Points on a hilly landscape, in no order, each with its height.
A ball rolls from a point to the lowest of its 5 nearest points, and stops where none of them is lower. Distance is the straight distance between rows; heights are no part of it.
kivi (h 50.3): [140 119 156 146 120  81 140 157 118 134]
Tef (h 21.6): [113 127 124 100 157 205 118  38 138 162]
gidu (h 52.6): [117  99 150 151  98  62 164 175 113 129]
tev (h 35.0): [135 134 149 147 121  55 139 165 119 138]
zako (h 44.8): [155 166 121 102 141 168  91  98 142 115]
togul (h 38.1): [146 120 136 158 130  73 107 178 139 101]
repud (h 53.9): [144 135 120  99 139 174  95  90 142 111]
vemu (h 49.5): [109 148 111 111 117 156 151 103 112 153]
romos (h 28.6): [ 95 113 128 101 102 151 182 104 115 154]
Vanas (h 45.0): [128 110 164 141  88  29 172 188 109 129]
Soze (h 60.3): [109  99 154 148  85  45 180 186 114 138]
tisol (h 37.9): [167 167 104 119 151 165  78 118 134 109]
Voris (h 30.3): [154 136 146 144 136 100 121 150 121 131]
taze (h 50.8): [111 138 123 111 117 148 165  99 107 157]
nel (h 58.6): [114 117 128 160 112  98 176 158 104 157]
pufu (h 77.3): [150 137 155 133 123 124 136 139 120 120]
Lanom (h 33.0): [157 128 154 141 118  46  95 186 144  87]
Fedil (h 72.9): [ 67  97 107 104 120 189 175  72 121 171]
Silug (h 60.5): [137 129 119 100 127 168 111 104 142 107]
biz (h 9.0): [104 111 130  94 137 187 135  46 134 152]
Mifi (h 21.8): [117 134 141 138 112 125 196 126  96 169]
zisu (h 48.9): [113 131 121 143 122 130 176 142 103 156]
pori (h 70.5): [141 128 120  94 153 207  72  59 167 110]
kad (h 17.6): [136 123 140 153 113  50 109 197 137 100]
Lel (h 43.1): [155 130 127 160 144 109  96 169 136 105]
Tebap (h 71.1): [155 131 142 121 124 143 129 132 127 113]
zopi (h 21.5): [103 133 118  96 140 173 138  69 124 157]
Tugor (h 32.7): [167 156 157 140 110  30  97 194 136  80]
Sapig (h 59.5): [161 118 143 156 133  81  85 172 153  86]
Ral (h 18.7): [110 133 112  98 151 186 123  59 129 158]
Beka (h 35.8): [109 121  99 104 144 194 102  83 146 118]
Gosun (h 62.0): [152 125 159 146 117 106 140 149 119 129]
Des (h 82.5): [142 120 132 135 123 136 145 141 127 119]
der (h 32.1): [100 100 133 159 104  62 179 179 107 152]
dasi (h 56.0): [151 131 125 161 144  86 103 170 131 111]
Fenag (h 26.3): [134 137 137 151 126  41 131 174 118 131]
mido (h 51.3): [158 147 129 147 140 113 112 148 119 126]
batu (h 28.5): [100 129  96 104 155 182 111  78 136 140]
vodul (h 49.6): [128 110 140 148 111 115 158 161 115 135]
dibar (h 51.0): [108 109 135 154 117 107 172 164 105 148]
Nido (h 40.5): [163 170 105 108 154 165  69 109 141 107]
Til (h 22.8): [149 128 158 142 111  43 102 198 144  85]
temo (h 24.0): [107 142  98 103 140 172 123  78 129 150]
vuvu (h 50.9): [131 102 163 142 108  57 158 164 117 132]
nilo (h 49.8): [156 158 109  88 160 178  73  80 146 108]
viz (h 8.3): [138 129 143 157 102  34 115 207 134  89]
gofe (h 37.1): [162 150 124 145 149 126 100 144 129 119]
Libif (h 52.3): [158 148 132 110 135 158 102 114 137 119]
Tal (h 62.3): [109 121  97 100 168 209  84  64 160 120]
Geg (h 39.5): [120 100 142 151 105  85 166 166 114 137]
vebo (h 73.9): [127 127 119 124 121 160 138 123 128 112]
mago (h 45.7): [121 124 107  99 146 195  94  74 156 109]
nudom (h 63.8): [111 139 108 126 121 153 145 119 120 139]
lon (h 15.5): [121 133 132 150 106  33 125 203 128 107]
Mif (h 68.0): [147 121 153 139 119 120 139 144 122 121]
tig (h 33.9): [ 82 110 125 101 131 189 150  61 128 157]
Kote (h 56.2): [154 149 113  92 154 180  67  73 157 111]
Fesig (h 30.8): [ 78  99 126 106 142 216 141  45 144 161]
kup (h 60.7): [ 65 103 114 104 131 196 160  63 122 160]
tanez (h 25.8): [162 141 115 153 146 133  94 155 138 100]
gefef (h 33.8): [163 154 111 139 151 148  86 134 135 105]
Lazum (h 47.2): [149 144 134 161 135  75 120 164 122 129]
Faf (h 40.2): [106 132  95 110 168 201  99  56 135 137]
nufel (h 60.6): [113 138 117 115 121 154 161 112 120 155]
mitu (h 29.8): [111 133  96 107 140 173 117  95 138 129]
dagi (h 16.4): [125  93 152 154 113  92 162 162 115 129]
gitos (h 31.7): [110 134  97 104 155 189 104  78 146 139]
Nepod (h 30.2): [ 71  94 108 109 139 202 155  59 135 163]
vek (h 64.4): [115 138 120 125 113 133 166 121 106 157]
Bazo (h 40.9): [ 93 121 130  92 120 170 157  75 117 154]
sifib (h 66.1): [109 142 114 128 124 142 163 129 106 150]
suf (h 60.4): [156 142 139 116 132 144 112 126 122 121]
ludeg (h 33.5): [108 133 118  98 125 163 154  85 116 154]
fof (h 68.1): [157 138 138 130 130 135 123 129 124 117]
vib (h 56.3): [114 129  97 111 173 211  92  50 156 141]
pasov (h 26.1): [130 134 153 140 112  26 144 181 117 135]
Kufa (h 37.0): [158 145 121 158 139 115  93 158 133 107]
zud (h 35.9): [156 131 126 156 141 119  85 160 142  98]
modeg (h 71.3): [110 134 102 121 129 170 134 111 121 129]
Munek (h 61.1): [ 99  98 154 147  80  40 173 190 111 134]
gam (h 56.7): [ 95  98 140 156  79  36 185 194 111 140]
fodom (h 33.7): [108 127 104 108 136 177 106  88 136 123]
bosab (h 78.9): [124 127 122 135 121 146 151 139 117 128]
Lerug (h 50.5): [155 125 135 157 136  99  88 174 143  96]
bivi (h 44.1): [171 136 158 142 123  48  88 183 148  86]
Pizar (h 64.0): [144 126 130 114 119 160 123 115 130 112]
Paz (h 45.8): [134 120 156 142 107  66 144 162 120 129]

For each start below, name the point where the ball stops.
Bazo => biz
Libif => tanez
dasi => tanez
nufel => biz
Tal => biz
Lerug => tanez
Kote => tanez
Sapig => viz

For each start below, name every point that the ball comes to, in order.
Fenag => lon, viz
Pizar => Libif, zako, tisol, gefef, tanez
Tebap => suf, Libif, zako, tisol, gefef, tanez
vib => Tef, biz
temo => Ral, biz
pufu => Gosun, Voris
